Each row is a point on a landscape with many valleys, with its height.
A ball rolls from a point to the lowest of its 2 nearest points, and stops where none of them is lower. Distance is the straight distance between rows; heights are no part of it.
Netu h=6.48: [122 125  99 137 158 134 138 129 130 106 181 124 143 132 169  99 174 105
 187  73  91 151 175 131  93 155 121 153 117 118 126  93]
fuz h=3.52: [153  93 167 102 166 133 139 104 126 120 134 123 129 125  88 147 151 108
 183 140 102 213 160 139 118  94 143 158 174 129 117 142]
dasu h=3.98: [135 139 131 134 100 165 170 108 133 135  89 122 106 121  93 149  91 145
  89 142 134  91 101 187  92 108 110 108  99 134 130 110]
rur h=5.90: [120 120 103 152 111  76 103 182  95 129 158 140 168 133 165  96 147 146
 126 102 139 116 164  98 116 174  99 115 130 169 105 152]
zib h=5.32: [147 167 161 150 141 140  46 151 110 136 109 133 123 161 118 134 140 106
 151 120  61 173 137 132  94  73 147 165 122 143 138 107]
vosig h=6.75: [ 95  89 112 133 148  85 104 127 140  72 168 138 128 141 184 104 158 128
 151 173 135 155 134  71 144 156 182 113 127 161 160 124]
nev h=4.08: [107  99 103 103 108 147 125 113 146 125 182  86  97 144 163 107 178  95
 137 114 128  74 112 152 107 156  92 110 116 137 151 107]
pomif h=2.82: [138 141 129 124 135  89 104 154 115 150  83 115 123 168 125 119  93 165
  67 161 155 111  74  64 150 143 151 110 125 140 112 164]
Fasu h=3.99: [153  95 150 108 189 122 158 160  70 161 155 114 124  91  82 174 121 117
 120 130 123 155 148 107 153 106  97 118 199 104  96 144]
dum h=4.92: [104 104  87 103  95 144 176  99 191  82 133  98 125  98 144 166 100 143
 166 131 117  86 101 136 113 180  76 122 141 114 102 159]
tes h=5.11: [113  85 150 140 136  94 161 128 136 109 141 145 161 103 127 127 125 145
 134  96 133 201 202 125  90 106 128 145 132  78 105 139]
gokoz h=4.58: [ 94 120 108 105 112 200 122 192 110 159 129 164 127 146 129 121  84 121
 115 131  82 143 115 156 124 136  95 141 120 177 101  82]
Ruso h=2.22: [135 160 131 121 122  91  99 150 125  98  93 125  99 160 128 129 150 141
 133 162 103 154 124 153 143 127 158  80  81 168 165 138]
gumu h=5.57: [156 143 119 130 128 107 149 128 153  99  91 101 145 125 149 188  41 157
 138 163 125  85  96 119 135 147 122 102 144 133  96 167]
Riz h=5.55: [ 80 124  81 141 115 150 109  99 170  68 125 105  94 113 179  83 168 133
 154 139 134  93 100 118 121 161 152 155 150  97 207 122]
bimi h=5.79: [ 79 145 115 134  79 146 130  82 164  88 156 114  76 100 154  78 186 125
 154  76 127  81 118 152 127 143 118 164 101  79 206 127]
bes h=5.26: [102 141  66 116 127 150 116 125 154  98 111 117  89 121 166 101 143 115
 160 178 142 120  77  93 162 161 164 153 158 154 168 100]
livu h=6.23: [140  89 137 136 128 113 134  96 134 118 174 105 138 134 150 119 178  96
 160  87 110 144 170 162 103 117 114 119  79 101 129 109]
Kibo h=4.10: [138 135 158 130 133 167 169  85 126 188 140 169 149 134  70 107 142 140
 112  73 115 193 173 153 108  73 138 182  78  90 103  77]
Lafe h=5.98: [112 104 136 139  99 118 139  71 174  88 164 120 113 105 138  96 190 112
 137  81 139 108 159 126 110 130 121 121  81  83 175 135]
Zetu h=5.37: [120  78 159 178 122  90 145  85 152 111 125 164 129 105 106  97 179 162
 144  98 138 203 202 127 120  94 129  90  90  78 128 146]
Bilan h=5.25: [166 130 109 134  81 144 187  86 170 101 101  89 150 107 133 177  56 157
 166 131 144  76 116 139 113 158 100 106 129 113 105 171]
vafum h=6.30: [123 108 136 106 149  55 131 179 108 125 164 124 163 150 164 135  85 132
  91 137 133 133 114  57 140 162 142 141 162 125 102 161]
vazil h=6.67: [111 189  89 172 132 175 113 129 122 119 144 145 159 106 181  64 194 118
 153  61 154 121 180 148 133 148 133 174  97 101 170  74]
vum h=4.81: [102  88 135 116 104 107 210 102 178 110 119 138 148  97 109 132 118 173
 130 122 161 177 157 130 111 124 127 150 140  70  86 163]
lofi h=3.44: [131  85 164 120 109 174 195 130 147 155 105 141 121  86  80 166  93 148
 142 119 118 177 133 157 140 109  99 161 173 115  38 132]
kagu h=0.52: [103 123  90 168 108 119  69 123 135 158 114 112 113 137 161  90 173 129
  98 134 153  79  89  78 152 138 142 130 116 127 173 110]
buz h=3.65: [195 152 185 156 204 130  92  84  96 143  95 110 140 154  92 183 130  84
 107 149  72 129 146 119 131  64 141 104 114 114 158 129]
dit h=2.51: [141 123 144 146 130 100 124 151 103 130 178 161 153 123 104 100 158 101
 117 111 155 166 159 100 124 113 172 166 142 170 142 109]
Lares h=1.55: [139 115 175 127  96 144 146 133 101 142 112 142 137 133  73 146  72 129
  91 173 149 115  81 152 155 120 150 117 162 182  69 136]
Namo h=6.98: [150 167 124 160 136 155  48 100 155 130 137 121 138 131 190  99 187  71
 157  97 123 112 135 108 170 149 132 127  79 138 199  79]
denom h=4.63: [185 167 134 142 182 131 144  94 118 106  95  85  97 171 119 141 104 128
 134 188 128  94  72 104 131 111 151  89 128 159 149 135]
febe h=6.84: [152 195 126 175 114 158  80 123 161 115 118 154 159 104 188  87 192 101
 155  60 148 132 170 133 155 153 127 133  75 115 177  96]
nav h=3.53: [162 137 152 103 181  94 117 180  70 146 178 130 119 134 101 160 127 102
 125 132 116 128 140  64 127  99 127 149 193 139 116 108]
ref h=6.31: [ 83 102  83 150  86 125  84 124 149 127 178 131 136 122 183  55 190 123
 151 119 156  90 137  95 119 185 120 127 142 155 138 120]
Teb h=5.84: [173 161 121  92 180  97 175 137 111 138 105  96 147 127 132 160  27 165
 100 161 140  59  84  98 156 166 108  92 137 102 102 183]
fode h=2.28: [133 131 143 147 104 100 123  78 143 122 112 111 134 124 124 141 144 101
  78 113 171  63 106 139 127 107 136  95  79 108 184 147]
zum h=4.97: [140 160 105 124 145 154 142 104 153 100  95  94  97 141 134 129 131 134
 162 180 123  83  74 123 133 122 153 131 145 148 173 111]
rupu h=3.81: [121 111 158 110 110 186 144 150 122 158 153 158 139 121  92 150  97 122
 149 118  82 174 133 144 107 100  98 174 164 120  47 108]
Pusu h=2.61: [111  82 124 120 121 134 166 100 150 161 101 103 112  96  75 154 132 177
 117  93 158 138 148 157 111 127  70  80 138  83  86 177]
Gog h=6.06: [129 123 108  89 159  69 156 163 115 158 132 122 153 126 134 169  51 137
  66 139 147  88 111  95 145 167 115 129 156 106 104 185]
tigis h=3.66: [106 142 140 139  99 152 128 158 138 155  85 150 120 131  86 128 119 126
  93 111 124 142 138 181  92 105 114 129  76 125 116 103]
Nes h=5.13: [122 133 146 119  99 125  76 193 118 159 125 125 142 158 128 150  61 143
 128 137  93 133  98 110 136 159  93 122 164 163  53 132]
Gapod h=3.93: [176 133 137 111 184 129 171  98 130  91 105 111 106 117  97 182 133 135
 171 148  91 172 157 153  97 100 117 118 158  93 123 146]
Rebev h=3.35: [ 85 161 139 131 102 191 131 125 118 155  99 173 124 155 131 106 113 110
 105 117 104 151 126 184 114  96 148 168  68 145 157  80]
fenit h=6.49: [102 143  69 192 112 166  80 123 127 117 147 133 128  95 187  33 205 122
 160  95 161 110 155 104 142 169 141 158 136 133 158  89]
Tulam h=5.06: [122 151 162 125 127 127  97 169 136 124  94 132 131 143 135 167  82 126
 139 134  71 154 126 144  91 105 154 162 142 130 112 114]
Pob h=5.70: [118 141  96 139  95  71 104 158 125 116 159 160 150  99 151  87 185 140
 144  95 151 124 178 122 107 159  91  73  74 149 148 156]
Fasa h=4.82: [115 159 138 122 113 190 126 165 129 132  77 138 121 158 115 162  73 123
 130 154  66 145  88 160 109 115 125 143 128 167 103 107]
nifa h=3.03: [103 175  97 143 114 180  78 135 123 154  88 169 111 127 145  92 151 108
 119 143 120 145 126 163 162 110 161 157  93 149 192  74]
godo h=3.02: [169 156 158 112 162  83 107 184  73 119 172 162 147 125 106 121 138 107
 150 123 118 171 176  82 132  91 161 167 164 144 157 120]
Veniz h=4.57: [146  96 186 100 121 106  83 152  65 148 128 120 143 139 113 175  50 139
  90 128 117 123 113 113 152 118  83 110 184  95  28 174]
kav h=4.30: [164 117 167 113 184 118 138 150  74 150  93 111 114  97  92 181  59 150
 112 137 124 125 131 109 171 112 102 106 200  90  57 186]
pegi h=1.50: [127 116 118 109 112  79 138 157 115 147 130 133 140 130  80 152 115 152
  90 144 154 158 136 165 115 136 121 105 117 140  94 163]
dolit h=6.54: [121  89 154 117 144  66 121 146 118  97 164 125 160 147 181 131 130 100
 126 142 129 144 142  83 137 143 183 133 172 143 125 133]
Firul h=5.56: [115 114 126 135 111  73 128 123 138  99 148 152 136  98 113 103 177 146
 136 118 158 172 190 148 117 131 120  72  67 127 145 144]
zul h=3.72: [134 178 163 141 135 199 147  99 118 168 123 186 161 143 120 104 144 112
 124  59 102 167 167 159 115 103 144 188  57 123 150  63]
pil h=3.07: [133 117 166 125 136 148 121 104 117 137 154 150 137 132  74 118 169 111
 151 111 133 200 160 127 102  96 166 181 165 141 100 109]
Sesel h=0.76: [140  93 165 138 113 105 120 127 102 148 121 133 142 125  80 156 106 139
  86 140 152 161 124 145 138 105 147 102 167 137  69 164]
Vil h=4.21: [106 109 132 120 126 197 135 148 107 150 163 151 138 145 109 142 107  92
 134 127 110 150 115 114 115 121 118 190 175 169  86  67]
nusit h=6.74: [119 160  98 114 146 166 104  85 134 107 159 110 117 140 180 101 201  77
 194  95  86 124 142 145 131 150 119 145 107 119 186  85]
guka h=1.51: [117 138 119 151  86 137  89  96 130 140 114 125  94 116 131 104 160 118
  89 129 172  69  75 129 163 126 132 100 103 143 208 130]
rok h=3.62: [137 116 103  89 134 130 122 114 116 145 191  91  87 132 167 108 166  95
 129 127 132  55  87 128 180 162 103  96 102 137 178 114]
ros h=4.56: [123  79 113 105 118 153 163  91 159 117 153  70 113 140 166 150 117 112
 155 117 102  69  93 156  90 154  73 108 138 117 109 139]
Tidag h=4.27: [144 165 128 109 111 203 171 117 103 127  94 139  78 138 136 135  72 137
 120 157 135  58  74 184 129 110 120 120 110 165 190 102]
kema h=4.48: [118 103 138 110 126 140 213  86 162 148 136 146 128 118  87 101 140 161
 126 120 142 182 153 167 122  77 142 192 118  68  80 105]
fova h=1.73: [108 133 102 175 127 124 110 160 136 140 125 130 126 129 123 114 149 125
 109 129 151 131 121  98 121 120 148 152 136 148 139  95]
Tur h=3.04: [126  96 117 119 155 162 192 113 128 152  96 125  97  78  45 165 110 162
 128 132 153 142 143 147 133 103  94 118 172  96  86 136]
diruf h=2.80: [ 97 137  78 127 106  74 105 172 136 136 106 150 146 141 133 109 107 167
  82 161 180 116  99  94 140 160 138 114 122 161 129 161]
Tuku h=2.07: [120 103 110 113 130  85 146 141 145 154 111 146 147 119 102 174  92 149
  86 104 151 131 145 161  91 161  96  90 117  89  93 190]
suf h=6.13: [ 93  99  70 145 117 116 102 170 132 151 154 152 163 108 204  47 141 145
 146 129 165  98 145  76 128 193 111 136 155 151 123 142]
sizit h=4.19: [198 153 154 141 220 145 137 110  82 136  99  87 118 169 104 179  79 124
 109 174  82  94 108 114 118  83 133 101 147 120 138 128]
sus h=2.30: [ 86 139 100 132  94 109 129 143 165 104 110 135 113 118 136 126 135 157
 124 148 156 113 113 143 112 148 147 140 117 137 144 137]
dala h=2.25: [149 136 167 123 133 131 123 149  88 161 101 118 132 184 123 133  71 136
  64 179 137  98  57  84 159 105 160 134 164 165  81 131]
kufem h=3.17: [117 122 102  75 123  93 110 125 119 129 167 115  97 146 156  87 149 133
 128 163 146  80  81 123 186 161 138  77 110 154 162 145]
vosug h=3.00: [153 134 160 154 149 117 120  97 132 137 105 104 136 131  92 149 140  91
  84 131 134 126 136 143 123  79 156 105  89 125 156 121]
tela h=2.63: [111 193 115 128 124 125  87 129 151  97  90 152 113 146 141 119 153 123
 156 129 100 172 129 174 134 114 164 124  82 130 182 104]
lusip h=2.72: [125 128 128 101 116  67 105 126 123 101 136 106 127 149 166 122 144 128
 119 143 129 103 121 136 153 148 146  57  76 141 167 165]
betoz h=3.48: [153 134 108 118 153 134 211 109 142  86 108 114  89  93  75 163 125 157
 158 162 153 127 134 149 120 106 117 110 147 109 136 144]
bak h=4.85: [148 101 167 110  98 110  93 157 121 128 133 118 164 131 134 187  74 129
 138 138  94 123 109  88 161 144 119 137 187 125  42 164]

Where does a ball stop that starts at each point below?
fenit => Ruso
Fasa => Sesel
vafum => Ruso
Tidag => Ruso
Gapod => Sesel
Lafe => kagu
Zetu => Ruso
sizit => kagu
